Points, in no order, along strands that fork, close into loops and pass close to each other.
Two points are linked if the straight distance between their rows is under 62.4. Some points are linked to none.
Bine: [  1   2  -5   8  -9   0  22 -20  -8  -7  -7  18 -14   7 -13  12   4 -17
   2  36  14  -2  14  -7  10  14 -26 -17 -22   7   9  13  -2   6 -30   1
   7  -5   3  -8  24 -14  -4]
vukam: [-12 -32 -21  -3   4 -19   8  23 -14  -5  -8   0  11  14   6  -8   3  19
  -6  -4   3 -20  -2   6  -6  10  13   1  17  33   3 -23  15   0   4  17
  10 -11  20 -12  -6  10   0]
fiv: [ 16  33  30  25   0  13 -20 -30 -10 -14  10   9 -10 -10   4   5 -20  -4
  -5  11   3  21  24 -23  23  12   7   7 -18 -32  -8  20 -28 -11  -1 -13
  -1  17 -24  -7 -14  -5   7]
Vuf: [  6  26  19  39  -1   6  -2 -16 -13  -9  17   3  -3  -9  -7   0 -15   8
   1  18   0  23  32 -19  17   1  19   7  -6 -30  -6  27 -26 -17  18  -3
   5  17 -11  -3  -5   0  21]
rof: [ -6 -12 -11  32   4   4  15  17 -20  -9   8  -4  21   5 -10   1  -9  30
  -9  10 -14   1  30  15  18  18  20  -1  16   6   5  13 -20 -11  31  22
   8  -3  -4  -1 -38  -8  18]
nekit: [  5  12  26  20   8  -6 -18  14 -11 -12  11  -5   3   4   4  -1   3   9
  21 -14   0   8  18 -30  -6 -10  22  15   5 -21 -16   1   0 -22  15 -12
  11  29  12  -8   0  28  11]
los: [  4  35  11  41 -13  -3   0   0  -3   8  17  -9  -4  -8 -10  -4  -1   1
  11   4   3  28  21 -24   7 -19  32   6   2 -27 -19  29  -7 -21  30  -8
   1  17   5   5  15  23  26]
lalag: [-16   3   9  -1  12   3  17 -11  19  13   6   5  24  -7 -17  14  -6   4
  -1  29  -7  22   7  32   9  17 -42  -7  -2   3  23  -5 -15   4  -8 -12
  19 -12 -10  13 -22 -27  -8]
Sig: [ 12   3  -4 -22  -6   8  13  -9  -6  -2  -9  -7 -28   3   1  10   3 -30
  11 -10   2 -28 -20 -26  -7 -11  -7  -8 -16 -17 -13  15  15  12 -23  -2
  -9  -2  -3   6  30  -7  -7]
zerem: [ 12  17 -22  -2 -19  14   1  -9  -2  21   2  -9 -19 -15   5 -12   8 -12
 -19 -11   1  -2 -14   6   8 -32  20 -14  -5 -28 -15  24   3  11  21   1
 -31 -15 -24  23  12   6  20]
fes: [ -6 -30 -21  -6  14  -3   8  20 -23 -11   0  -6  33  18  12   1  -9  24
  -2 -25  -7 -33  -7  22   2  10  40   1  29   2  -3 -20  13  -2  22  24
   0 -13  -6   7 -52   7   1]
mipo: [ -1  12  27 -10  17  -2 -19  11  24   6   5  -9   8  -1   1  -2   2   1
  18 -26  -6  16 -13  -5 -24 -16  -7  20   7 -13  -7 -20   5 -11   8 -14
   5  21   9   8  -1  24  -6]
Dume: [ -3  -2  10   0   3 -13 -13  17  -2   3  -1  -2  -5  -4  22 -21   6  13
  11 -15  -3   7  -7 -18 -25 -20   8  12   8  20  -3 -19  11 -16   5  -2
   0  19  25 -21  24  19   3]
Mefon: [ 16  -2  12 -10   4   3 -14 -25 -19 -19 -13  19 -32  15  16   9  -5 -19
   6  -1  10 -25 -10 -34  -2  -1 -11  -2 -23  -9  -4   4   8   4 -28   6
  -6   2  -8 -17  14  -4 -18]
gazi: [ -7   3  13 -13   3  -5 -10  -1  21  10  -1   2   1  -5   2  -7   5   1
   3  14   3  24 -13   7 -10   7 -36  10  -2  17  12 -21  -4   7 -14  -7
  10   2  11  -3  10  -1 -16]
nuf: [ -9  13  35 -11   2  -4 -27  10  28  14   0  -4   6 -19  11 -24   6  19
   0   6  -5  45  -8   9 -14   0 -23  32   8  23  10 -38  -7  -2   4 -12
   0  14  22 -13   7  12 -11]
semiz: [  3  -2 -12 -30 -17   3  25  18  12   3  -8 -31 -19   2  -1   4  13 -23
  22 -39  -9 -32 -21 -30 -22 -24  16  -6  -3  -9 -22  10  23   5 -10  -9
 -11   2  18  10  39   2   5]
Supa: [ -6   8   8 -16  -2   0  19  25  34   9   3 -31  12   1  -9   0   9 -13
  24 -38 -12  -4 -21  -3 -31 -32  14   1  12  -6 -22 -13  20  -4  14 -23
  -6   6  22  18  19  25   1]
Mor: [ -7 -11 -13  -9   4  -1  25  26  17  -1   3 -25  32  13 -10  15   4  -1
  14 -44   0 -23 -18  11 -13 -11  28 -17  21 -16 -22  -5  26  -5  29 -14
 -10 -11  -8  22 -24  11  -1]
Lagi: [ -9  -5 -12  18  -7  -2   0   0  -2   4  -3  11   2  -9   1 -21   2  18
 -18  32   8  22   3   8   9  12  -5   3  -2  29  14   3  -9   7  -1  16
  -1  -1   3 -10   8  -7   9]
fep: [  4  -8 -37  -3 -12   8  11 -24 -29   0 -11   4 -11  -6  10  -4   2 -10
 -25   1  13 -24 -10   2  18  -8  26 -24  -7 -12  -8  18  -3  13   9  15
 -23 -30 -21  11   4 -11   7]
Malir: [-10 -41   3 -16   9 -10 -16  39   1  -1 -10  -4  18  14   0   7   0  24
   1  -3 -18   4   3  33 -16  19 -10  35  21  46  21 -42  10  -5   3  16
   9   4  27 -25 -34   4 -17]
Rul: [ 19  26  15  -3  -2   5 -21 -22  -9   2  -3   4 -36  -6  21  -5 -10 -17
  13 -15   4  -6 -13 -37  -5 -25   7  11 -13 -23 -12  12   2  -2  -9  -3
 -15  20 -10 -11  24  16   0]
Gor: [ -3 -23   3 -28  13 -11   5  15  10  -3   0  -7  13  24  -4  16   2  -3
  13 -19   0 -25 -14  11 -15   5 -14  -5  13   3  -2 -23  21   2  -9  -6
  22  -6   6   6 -10  -3 -20]
gebug: [ 14   8 -16  -7  -3  17   1 -17  -4  15   0   0  -9  -7   4  -4   0 -12
 -16 -14   3 -17 -12   6   7 -21  12 -14  -6 -29 -10  17   1  12  15  -1
 -23 -19 -29  29  -1  -6   2]
sofi: [  0  -4 -34 -10 -16  -1   4  -5 -10  17 -10   2 -17  -8  15 -20  12  -4
 -10  -5  13 -16 -24   0   3 -19  13 -12   0   3  -4   8   5  12   3  13
 -22 -19  -7   4  29   0   4]
tozu: [ 10  21 -14 -12 -29  15  12 -24 -10   3  -9   0 -41  -7   1   7   1 -34
  -1  14   6 -10 -16 -21  11 -10  -7  -7 -26 -16  -4  37   5  14 -26   6
 -25  -3 -16   1  37 -15   0]
zamep: [ -4 -11  29   9  -4 -20   2  32  12 -11   7 -10   1  19 -10  13   9  -3
  19   2  -7  -2  16 -10 -23   2  -3   5   7  24  -4 -18  20 -17  -4 -20
  32  16  48 -25  18  20  -3]
busit: [  2   5 -38  -1 -18  -4  -5 -11 -15  20  -6  11 -21 -16  25 -24  11  -1
 -23   0  11   0 -14   4  10 -21  22 -14  -3   4  -4  20   1  15  12  18
 -34 -15 -20   1  22   5  21]
dazi: [-22 -15  -5   3   0 -12  40   7   8  10   4  -4  20  11 -27  27   3  -2
   0  37  -3  -5  19  33  -2  26 -36 -22   1  21  24  -1   0   1 -14  -8
  31 -19  10   5 -12 -30  -4]
pibu: [ -1   2  32  29   9  -6  -4  28  -4 -21  16 -10  10  17 -12  16  -1  11
  22 -10  -8   6  32 -23  -4   3  16  12  11 -18  -9   0   3 -24  18 -21
  30  26  21  -9  -4  20  11]
Sezev: [ -5  10 -18 -16 -10   5  17  -6  17  21  -5  -1  -6 -17  -5  -4   6  -7
 -12  20   6  11 -19  21   6  -7 -26 -10  -6   2   5  10  -3  20 -10  -6
  -4 -17  -9  21  23 -18  -3]
rek: [ -2 -14 -30  14 -13 -12  -1  -7 -33  -3 -10  11 -16  -2  22 -22   2  12
 -13   0  16 -14  -5 -15   2 -12  32 -10  -3  14   1   9   6   3   9  25
 -20  -6  -4 -17  12   2  17]
sogod: [ -6 -15 -10 -11   8  -2  13  21  10   2   6 -10  44  20 -10  13   1  13
   6 -33  -1 -24 -12  27  -7   2  23  -9  24  -9  -9 -14  18   0  30   2
  -1  -9 -15  21 -46   6  -3]
geda: [ 11  10   8 -15   8   9 -25 -27   2  -3  -6  15  -8  -6  16  -6  -9 -10
  -8   1   6  -1 -13  -1  15  -1 -18   0 -12  -7  10   1  -9  16 -21   1
  -5  -6 -25  -2  -2  -5 -14]
Gidu: [ 22  29  50  16  -3  17 -35 -41  -1 -28   3  18  -7 -11  13  13 -24 -13
 -16  -7   0  14  22 -21  31  20   0  17 -27 -35  -8  10 -34 -11 -19 -16
  -7  20 -29 -16 -25 -11  -8]
suvop: [ -6  17 -14  -9 -26   5  30  -4  15  17   0 -17 -18 -13 -19   1  13 -25
   4  20   5  12  -2  -2  -5 -11 -12  -8 -17  -3 -11  23   4   7 -16  -9
  -3  -3  19  17  50  -9   7]
pape: [  2 -13  14   3  13   3 -25  -9  -5 -21  -3  20   2  -1   0   1  -9   8
  -8   9  -4  14  16   6  15  31 -11  19  -5  11  18  -7 -20   4 -12   8
   6   9  -1 -22 -23  -6  -4]
beg: [  7  14 -14  -1 -13  -2 -18 -20   4  14  -9  20 -12 -22  22 -32  -2   5
 -20  17   8  21 -24  11  12 -12  -7  -1  -5  20  11   6  -6  17  -7  11
 -17  -4 -16  -7  18  -1   3]
tiri: [-11  -7  13   8   9  -4   2   5  12   7   8  -1  22   0 -18   9  -4  18
  -4  22 -10  21  19  22   4  17 -30   6   7  16  19  -6 -10  -5   0  -4
  21   4   4   1 -23 -12  -4]
nezen: [ 17  -3  10 -10   5   7  -5 -37 -24 -26 -13  25 -16  16   7  21  -7 -25
  -6  11  13 -34  -5 -18  11  13 -12 -11 -26  -7   5   6  -5  13 -39   8
  -5 -14 -12 -14  -1 -16 -23]
vata: [ -6  33  10  43  -6   1  14  -5   2  10  19  -5  10 -11 -14   0  -4   6
   2  27  -6  28  32  -1  16  -2   6  -5   1 -20  -4  32 -25 -19  20 -10
   9   8  -3  11   3  -4  24]
dor: [ 18  -3  -2 -11   0  16  14 -38 -23 -19 -12  17 -13   9  -3  23 -10 -30
 -12  19  10 -32  -5  -9  15   5 -13 -23 -23 -19   3  23  -5  11 -36   1
 -11 -22 -20   6   0 -27 -23]
zupab: [ -9 -40  -4  -7   7 -14  -6  29  -4  -7  -7  -3  17  17  -5   8   5  22
  -1   4 -11  -6   6  20 -10  16  -2  14  20  43  14 -26  12  -3   0  16
  18  -1  24 -14 -26   7 -10]
voku: [  6  25 -12  -1 -24  10   6 -10   1  26   3 -11 -25 -20  -2  -8   6 -17
  -2  -5   1   2 -14 -13  -2 -31  16  -2  -9 -22 -18  28   5   2  10  -2
 -22   3  -7  17  37  12  16]
lefi: [-15 -31 -23  -5 -20 -22  37  40  11 -16  -1 -26  15  19  -5  12  14  -2
   8 -18   6 -30  -3   3 -13   9  23 -21  17  29 -18  -5  26   0  -2  -6
  12 -14  31  -8  13   7   0]
Togor: [ -1   8  -3 -10  -4   2  20  26  20   6   4 -27   4   4  -4   1   6 -11
  18 -43  -3 -15 -14 -16 -20 -30  23 -11  12 -17 -25   1  21  -8  22 -13
 -10   6  10  19  19  19   7]
tep: [ -5 -19  14 -20  21 -11 -28  19   0  -6   0   3   6  14   4   5   3   9
  10 -14 -10  -6  -5  10 -14  11 -13  17  11  17   9 -34  11  -3  -7   2
  15   1  12 -12 -26   2 -20]
pim: [  2  -1 -35  28 -14  -4   6 -14 -29   0  -2  10  -2  -7   8 -21  -1  17
 -24  18   9   5  11   8  18   2  29 -15  -3   9   2  27 -15   4  20  28
 -18 -13 -14   1   0 -11  22]
Gema: [-10   8  36 -17   4  -8 -39   7  16   1  -7   9 -12 -24  29 -24   4   9
   4  -3  -7  34  -9  -7 -16   3 -26  34   0  29   7 -40  -8  -6 -17  -1
  -4  23  21 -31  16  12  -9]
Lorot: [ 21  21  30   1   1   7 -36 -33  -9 -16   0  18 -25  -6  24   3 -18 -14
   3 -10   4  10  -1 -35  12  -7   5  15 -21 -26  -9   8 -10  -3 -17  -5
 -10  22 -17 -18   6   8  -2]
fakol: [-22 -15 -25  13 -14 -13  33  19   0   7   3 -10  20   0 -14  -6   9  21
 -13  14  10   2   7  18   4  10  18 -15  12  29   3   6   3  -1  12   8
   3 -16  12   6   5  -6  12]
furo: [  3   7   9   7   0  10  10 -35  -7 -20  -3  30  -5   5  -5  21  -4 -15
  -1  40   9  -1  20   3  19  26 -34 -16 -29   1  19  12 -13   9 -39  -1
   9  -8 -11  -9  -1 -28 -15]
vuz: [  7   6  -5 -12   0   1  -9 -19   3   6 -10  10 -16  -5   7  -9  -2 -14
  -3   4   2  -1 -18  -3   1  -5 -15  -8 -13  -1   4  -1   2  13 -17   2
  -8  -7 -15   4  18  -1  -8]
tobek: [ -9 -27  -8  -6  10  -7  11  -6  -4  -6  -5  17  10  11 -18  18  -1   3
  -4  31  -5  -5  15  22   4  33 -28  -2  -1  28  28 -14  -2   5 -25   3
  23 -14  10  -8 -20 -19 -13]
Temak: [ -2  24 -14  -8 -24  12  25 -10  20  31   0 -10 -16 -25  -8  -2   9 -17
 -13  25   2  21 -11  19   6 -18 -25  -6 -12   3   2  17  -5  13 -10  -6
  -8 -10  -3  24  40 -11   5]
nak: [  1   6 -23 -31 -30   6  24  11  14  10  -9 -31 -31 -10 -10   4  17 -31
  11 -10  -7 -19 -19 -29 -14 -19   9  -4 -19  -7 -19  27  16   4 -16  -5
 -18   4  24  10  57  -6  12]
Ziner: [-13 -11   7  13   7   2   7   0   3  -2   1  11  14  -2 -18  10  -1  19
  -6  37 -12  26  26  32  14  33 -38   6   4  28  35  -9 -25   2  -9   3
  16  -3  -1 -11 -29 -24  -3]
voge: [  3  20  11   0  21  18 -25 -12  15  13   7  10  24 -14  -8 -10 -11  12
 -12  -8  -6  27   2  36  10   8  -5  13   0 -21   7  -7 -22   3  22  -2
 -14   9 -29  22 -47 -10   0]
batat: [ -1   2 -27 -22   3  15   5   1  14  24  -2  -9  12  -1  -3  -7   9  -6
  -6 -28   0 -12 -26  26  -9 -21  12 -16  10 -14  -5  -9  11  11  24   1
 -26 -20 -21  36 -13   1  -1]
gik: [  1   5 -22 -19   7  13   4 -12  12  20  -1   2  11  -7  -1  -9   4   1
 -16  -4   2  -3 -28  32   2 -12  -3 -12   5  -7   3  -5  -1  18   8   3
 -15 -23 -25  31 -11 -10  -8]
sise: [ -1   1  21 -11   9 -11 -29   2   4  -7  -7  14 -21  -9  24 -16   7   3
   9   2  -3  14 -13 -16 -17   1 -23  19   1  31   9 -30   3  -7 -29  -4
   6  20  19 -31  22  10 -13]
des: [  1 -10  11  -9  16 -13 -28   5 -16 -16 -10  23 -24   2  34 -16   3   1
  15 -16  -1  -9  -4 -24 -16  -2  -8  13  -1  27   6 -22  11 -12 -21   7
  -3  22  16 -42  13  13  -5]
Rata: [ -2  -8 -24 -20  -7  -5   5  -4   1  11 -13   5 -14  -5   9 -12  12  -5
  -5  -3  11 -13 -24  -3  -4 -11  -7 -14  -1  14   0  -6   9  16 -12   7
 -12 -11   0   3  28  -2  -6]
fenap: [-12 -11 -26   0 -10  -8  21  13   6  16  -2 -11  14  -5 -11 -11   8  12
 -11   3  10   2  -7  15   0  -7  10 -13  13  11  -4   0   5   4  20   7
  -4 -17   4  16   9   4  10]
Sul: [  7  18  -8 -13   3  24  12  -5  13  17   4 -13   2  -4 -16   8   0 -18
   2 -12  -4 -11  -8   7   0 -16  -2 -17  -3 -38  -9  16  -2   9  12 -12
 -13 -13 -22  35  -2  -6   3]
gom: [ 10  17   8 -10  -6   2 -32 -30  13   4  -7  29 -15 -22  28 -15 -11  -1
 -11   6   4  22 -23   4  14  -2 -21  10 -16  12  14  -3 -11  12 -22   8
 -12   5 -21 -14  13  -2  -9]
Pob: [ 18   6  -3 -20 -11  10   0 -26 -16  -6 -11  10 -38   4   7  10  -2 -32
   4  10   6 -27 -20 -31  -1 -10  -9  -5 -25 -12  -3  20  10  16 -32   9
 -21  -5 -11  -5  34 -12 -12]
gades: [ -3 -19  -8 -13   9  -5   7   4  -4  -2  -2   3   7  12  -3   5   3  -5
   3  -4   8 -19 -11   5  -5  10  -5 -11   3   5   3  -5   9   7  -7   5
  12 -16   2   5  -3  -4 -10]
der: [  6  -7   8  34   7   7 -16   8 -22 -21   6  -1   8   0  -1  -9 -13  30
  -3  -5 -13  14  31  -8  15  15  20  16   3 -11   0   7 -24 -14  23  13
   2  18  -1 -12 -26   5  16]
nomu: [ 10   1   5   7  -1  11  21 -40 -21 -20  -7  25  -3  10  -6  23 -13 -24
 -13  33   9 -18  17  -1  23  20 -22 -22 -29 -10  14  20 -11  10 -39   0
  -3 -22 -21   1  -5 -30 -22]
godu: [  1 -11  -8  31   8   0  -4   6 -26 -18   3   2  12   4   2 -13 -12  28
 -12  -4  -7   3  18   6  15  14  30   1   9  -7   0   5 -16  -4  32  23
  -3   3  -5   0 -35   2  15]
peze: [  4  15 -22 -17 -31  10  23  -3   3  17  -3 -14 -36 -15 -11   5   8 -32
   3  12   2   0 -12 -16   1 -17  -4  -3 -21  -8 -13  36   8   9 -19   0
 -17  -1   5  10  54  -7  10]
kofip: [ 10  -8  10  -7  14  -9 -22  -8 -18 -22  -8  22 -21   5  26  -6  -6  -8
  11 -12   5 -20  -7 -35  -9  -2  -2   5 -12   3   2 -10   4   0 -25   7
  -3  13  -1 -27   7   9 -10]
lezar: [ -2  -9  -7  -7   1   0  22  -8  -5  -5  -4   4 -10  13 -10  13   2 -15
   2  17  13 -14   2  -5   0  15 -21 -13  -9   5   6   7   6   9 -21   3
  10  -9   4   1  14  -7  -8]
tupap: [ 15   2   2   6  16   9 -15 -13 -14  -9   4   6   7   5   9  -5 -13   7
 -11 -18   2 -13   0   0   5  -4  21  -5  -2 -31  -8   3  -4  -1  16   3
 -13  -6 -23  10 -31   0  -3]
zulo: [  6   1  15   7  11   3 -18 -10  -7 -13   0  12  -4   1   3   3  -7   8
   2   6   4   7  10  -8  10  17  -9   7  -8  -6   8  -2 -11  -2  -7  -1
   8   9  -5  -8  -9  -1  -4]
fodon: [  0  19  17 -13   4   0   0  16  30  20   4 -21  -1  -9   1 -10   4 -10
  18 -29 -10  11 -22  -8 -34 -38   2   9   7  -4 -15 -20  15  -8   9 -17
  -3  14  20   9  23  27  -1]
luk: [  7   2 -10  19  11   7 -15  -5 -14  -1   3   1  11  -3   9 -15 -11  18
 -14 -14   2   3   3   8  13  -4  28   0   5 -14  -4   5  -7  -1  29  16
 -16  -5 -20   9 -25   5  13]
Ged: [-15 -18  -8  -7  10  -2  26   0  13  15   7  -4  29   5 -20  24  -2  -1
  -3  17  -4  -4   4  33   0  15 -28 -15   6  12  22  -6   1   3  -7  -6
  21 -22 -11  18 -27 -28  -7]
Zap: [  6  28  -5  31  -7   6  -7 -19   0  10   8   7   1 -21   0 -18  -9  13
 -21  28   1  30  17  12  25  -2   7  -5  -6  -8   2  27 -25  -1  18   2
 -14   2 -23   1   0  -5  20]
lapef: [  1  -3 -22   7   3  -1   4   4  -6   8  -1  -5  14   4  -2 -14   1  16
 -12 -12   4  -7  -5  11   6  -7  23 -10  10  -6  -2   0   0   3  28  10
  -8 -11 -13  13 -14   1   9]
kilug: [ -9  15 -14  26  -3   5  30  -3  -1  10  13  -2   9  -9 -16  -4  -3   3
 -14  24   0  11  21  17  20  -1   1 -23  -2 -14   6  30 -15  -3  16  -2
  -3 -13 -18  14   2 -19  17]
Luto: [ -6  10  21  -8   3  -9 -18   8  18  13   0  -4  -2  -9  13 -24   7   7
   5  -5  -2  26 -15  -3 -19 -20 -10  19   6  20   2 -25   4  -5   4  -5
   2  12  18 -11  22  17  -3]
narof: [ -6 -23  19 -33  22 -14 -13  19  21   5   3  -7  21  24   0  15   5   0
  21 -21  -7 -10 -13  16 -27   4 -22  16  14   7   3 -39  24  -5  -3 -13
  19   3   8  -1 -32   1 -28]
ton: [-12 -31  -1  -4   2   0   2   9  -2   1  -5   8  19   7 -20  17   0  16
 -10  30 -17  13  22  30   2  38 -28  14  10  39  31 -19 -12   5 -14  12
  26  -3  10 -11 -40 -23 -10]
radek: [  3  30  35  -3  16   3 -31  -3  18   7   9  -3  -3 -10  13  -8   5  -1
  19 -23  -5  20  -5 -19 -14 -11  -5  29   2 -24 -12 -15  -2 -11   0 -16
   4  26   7  -2   3  24  -2]
Rim: [  1  13  -7 -19   8  18   6 -27  12  19   2   3   6  -8  -8   5  -4 -13
 -15  11  -1   3 -14  31   9  -2 -23  -9  -5 -11   9   1  -9  17  -3  -9
  -8 -22 -37  30 -12 -22 -12]
Bipo: [ -2 -13   0   1   9 -18 -19  10 -19  -6  -8   7 -15   1  25 -21   8  10
   7 -10   5 -12  -9 -26 -24 -12   3   4   3  27   2 -18  17 -12 -10  10
  -2  14  19 -30  21  17   2]
bava: [ -7  -1 -29  20 -17  -7  17  -5 -17   2  -6   6  -3  -7  -2 -14   4  12
 -16  26  16  10   8   9  17   4  12 -14  -2  13   6  21  -6   2   9  18
  -7 -14  -1   3  14  -7  16]
nole: [ -4   0   7  -5   0  -6   7  -4  11   4  -1   3  -5   2 -10   4   5  -4
   5  17  11  10  -1   0  -6   6 -30  -2  -4  11   8  -6   3   5 -21  -5
  17   2   7   1  14  -4  -6]
razif: [ -6 -17   1   7   5   5 -13  -7  -2 -12  -7  14   8 -10  -3  -4  -7  19
 -13  22 -11  24  17  18  17  32 -21  20   3  29  25  -9 -31   8 -10  13
   3   4  -1 -15 -30 -15  -2]
las: [ -5 -36   9 -10  11  -3 -26  25   0  -8  -9   3  11   3  -4   8  -2  18
  -2   2 -22  18  15  27  -1  31 -20  45  17  36  22 -33  -9  -1  -6  12
  10   9  21 -24 -37  -5 -15]
Gis: [ -1  -3  14  31   7   0  -4  23 -12 -16  12 -10  16  13  -8   4 -10  22
   8  -9  -7   5  35  -8   3  10  24   7  14 -12  -9   5  -8 -19  27  -1
  15  17   5  -3 -20  14  14]
furi: [ -4 -11  40   0  16   1 -36  19   7 -22   3   5  -4   7 -12  29   1   4
   9  -1 -15  16  32  -3   4  39 -29  40   4   2  10 -23  -9 -14  -9 -17
  28  32  25 -32 -20   0 -15]
Vami: [ -6 -15 -16   5  11  -1   0  17  -8   2   3  -6  31   9   0  -7   0  21
  -6 -20  -1 -13  -7  18  -3   2  22  -1  21   1   0 -10   6  -3  31  16
  -1  -7 -10  10 -34   4  -1]
tud: [ 12  31  14  22  -7   2  -1  -5  -7   5  10 -12 -10  -2   1   4  -3 -10
  17 -13   1   8   9 -39  -5 -29  31   4   1 -43 -24  22  -1 -18  17 -15
  -1  16  -1  11  12  20  18]
kulev: [-11 -18 -16  19   0  -9  13  21  -6  -2   4  -8  23   6 -13  -9   0  27
 -10   7  -6   5  13  19   7  14  14  -3  15  23   5   1  -7  -6  23  15
   7  -5   6   2 -19  -2   9]
bafo: [ -5  19 -13  -2 -23   7  24   8  16  25   1 -22 -13 -17 -16  -5  15 -13
   3  -3   0  13  -7  -5  -7 -25   7  -6  -4 -10 -17  21   4  -1   6 -11
 -10  -5  13  21  41   9  14]
Ralol: [ 15  18  12  -1  -3   2  -7  -5 -12  -1   0  -7 -29   0  16   3  -5 -21
  25 -26  -3 -16 -10 -48 -16 -31  12   7  -4 -29 -20  11  12 -12  -9  -6
  -9  19  -1  -8  28  22   1]
Fozo: [  7 -16   1  -3  26   8 -12  -1 -17 -18   4   0  22  23   7   8 -14   7
  -1 -26   0 -31   0   2  -1   4  22   0   8 -28  -4 -11   3   0  15   5
  -1 -11 -19  12 -48   2 -11]
Zizu: [-10  28   5  45  -7  -6  21  10   0  -1  20 -12   9  -4 -20   0  -1   5
  10  11   2  20  35 -16   9 -11  30  -6   8 -21 -18  29 -11 -21  27 -12
  11  11   7   9   8  12  29]
vem: [ 21  34  43   6  -7  14 -43 -46   5 -15   0  21 -21 -15  22   5 -20 -17
  -6  -1   4  16   0 -28  24   9  -7  22 -24 -28  -4   7 -22   0 -24  -9
  -9  27 -24 -21  -2  -1  -6]
nemi: [ -8  11 -15   0   0   5  14 -14  13  21   9   8  12 -17  -8  -6  -2  -3
 -16  27   3  16  -3  27  17   1 -20 -10  -1  -2  12   8 -14  13   0  -3
  -5 -19 -20  21  -1 -19   3]
rer: [  2  12  -8 -20   5  11  10   6  24  20   1 -14   4  -2 -12   1   1 -11
   5 -26  -3  -8 -22  10 -12 -19   4 -11   6 -21 -14  -3   8   5  18 -11
 -13  -5 -11  36  -3   6  -2]
mesem: [  9  -5  -2 -20  -4   5  15   6   1  -7 -11 -16 -19  15  -4  13   4 -28
  22 -26  -1 -34 -15 -31 -17 -10  -2  -9  -4 -20 -17   4  21   6 -17  -9
   2   0   9  10  22   0  -3]
Rudu: [ -2   1  15  10  12   4   3  -7   0  -5   5   6  10   7 -12   9  -3   7
   4  15   0   9  18   2  12  16 -19  -1  -5  -7   6  10 -12  -3  -3  -8
  17   4  -3  -1 -14 -10   2]
lar: [-13 -40 -31 -12 -10 -23  25  25  -8 -10  -9  -6   9  20   2   5  15   6
   4 -11  12 -37  -6   2 -10  13  19 -17  13  32  -2 -16  27   3  -3  10
  13 -14  26 -12   3   9  -3]
Vilas: [ -8 -21  24 -25  13  -5 -29  11  14  -4  -5   7  13   1  -8  14   4  11
   0  10 -12  23   9  26  -5  31 -38  33   7  25  22 -31  -9  -1 -14   2
  19  12  14 -16 -38 -16 -23]
mukef: [  4  31  35  15  10   2 -18   2   9  -1  14  -9  -5  -6   3   6   1  -9
  27 -15  -6  21  15 -36  -8 -13  11  24   0 -27 -17  -5  -6 -22   6 -18
  13  33  16  -4   9  30   6]
Luf: [ -1 -29 -11 -15  21   4  -3  -2 -20 -16   0  -1  30  19   5  10  -7  11
  -3 -22  -1 -37  -7  17  -1  14  23  -3  21 -12  -3 -22  10   2  13  15
   5 -15 -15  11 -57  -2 -12]
fati: [  9  16 -24  26 -11   4  -1 -20 -17  10   5   9  -1 -17   6 -18 -10  11
 -34  21   6  11   6  21  24  -4  21 -13  -8  -9   0  32 -18   5  28  15
 -21 -15 -24   8  -4 -14  24]
geder: [ -8  -5 -23  -4 -12  -3  23  27  15   4   1 -24  17   1  -3  -1   9   2
  10 -42   5 -20 -14   0 -10 -18  37 -17  16 -13 -28   1  23  -6  29 -11
 -13  -6   2  19   4  20  12]
zanal: [ -9 -35   1   5 -12 -24  31  45  14 -23   7 -24  18  33 -13  31   8  -5
  20 -16  -2 -30  12   3 -13  13  16 -18  19  31 -10 -10  39  -8  -1 -17
  27  -5  36 -21   2  12  -5]
Sudi: [ -2 -11  23 -10  16  -6 -20  13   9  -4   3   4   5   5  -2  10   6   8
   5   3  -5  14   2   8  -8  18 -31  15   4  15  16 -27   0  -2 -15  -7
  21   9  16 -14 -12  -1 -16]
Gari: [-14 -28 -18  -2   1 -12  32   7   4  -4  -2   8   7  18 -24  24   5  -5
   3  31   2 -19  20  20  -2  28 -25 -22   1  29  19  -6   7   8 -27   0
  31 -20  17  -2  -8 -21 -13]
rav: [ -5 -24  10   5  -5 -21  14  39  16 -17   6 -13   6  29 -12  17   7  -2
  18  -3  -2 -15  13  -6 -20  12   8  -8  12  30  -4 -12  32 -13  -1 -17
  30   5  43 -21  11  16  -5]
Dovo: [  7   4 -25   1  -5   0 -16 -21 -11  10  -4  17 -11 -14  22 -32  -1   9
 -25   6   7   5 -23  11  10  -7  12  -8   1  13   6   2  -8  20  10  17
 -23 -15 -20   1   5  -3   7]
sef: [ -3   9   3  20   4   3 -12 -10   0   2   3   8   5 -14  -1 -18  -5  18
 -14  22   0  29  10   7  15  10  -1   4  -1  10  10   7 -20   0  11   5
  -4   6  -8  -1  -6  -4  11]
sof: [ -6  -3  29   3   1 -19 -12  31   6  -6   5 -11  -1   3  10 -10  10   7
  20  -9  -7   7   7 -19 -28 -15   3  15   8  19  -2 -27  14 -19   1 -10
  14  23  44 -27  28  28   4]
Delu: [ 13  21   8   4  -8   8   4   0 -14  -6   3 -14 -16   4   0  10  -7 -19
  23 -24  -1 -14   3 -46 -10 -30  29  -3  -5 -43 -28  21   8 -12   7 -13
  -3  12   2   7  15  20  13]

A fork is a point with three links, a tip a point with one. Leave the first point through the second and follow the links. Name the first fork or tip that comes.
Dume, sof => Sudi
Mor, geder => godu
Malir, zupab => Dume
nemi, Rim => suvop
nekit, mukef => Vami

Name the points in between on the shortest way along the links from the first point to the second, in order.
pibu, Togor => nekit mukef radek mipo fodon Supa
fodon, Fozo => Supa Togor geder Mor sogod Vami fes Luf
kofip, Malir => des Bipo Dume sof zamep rav zanal lefi lar vukam zupab
Luto, Sul => Dume Bipo des kofip Mefon Pob tozu peze suvop bafo voku zerem gebug
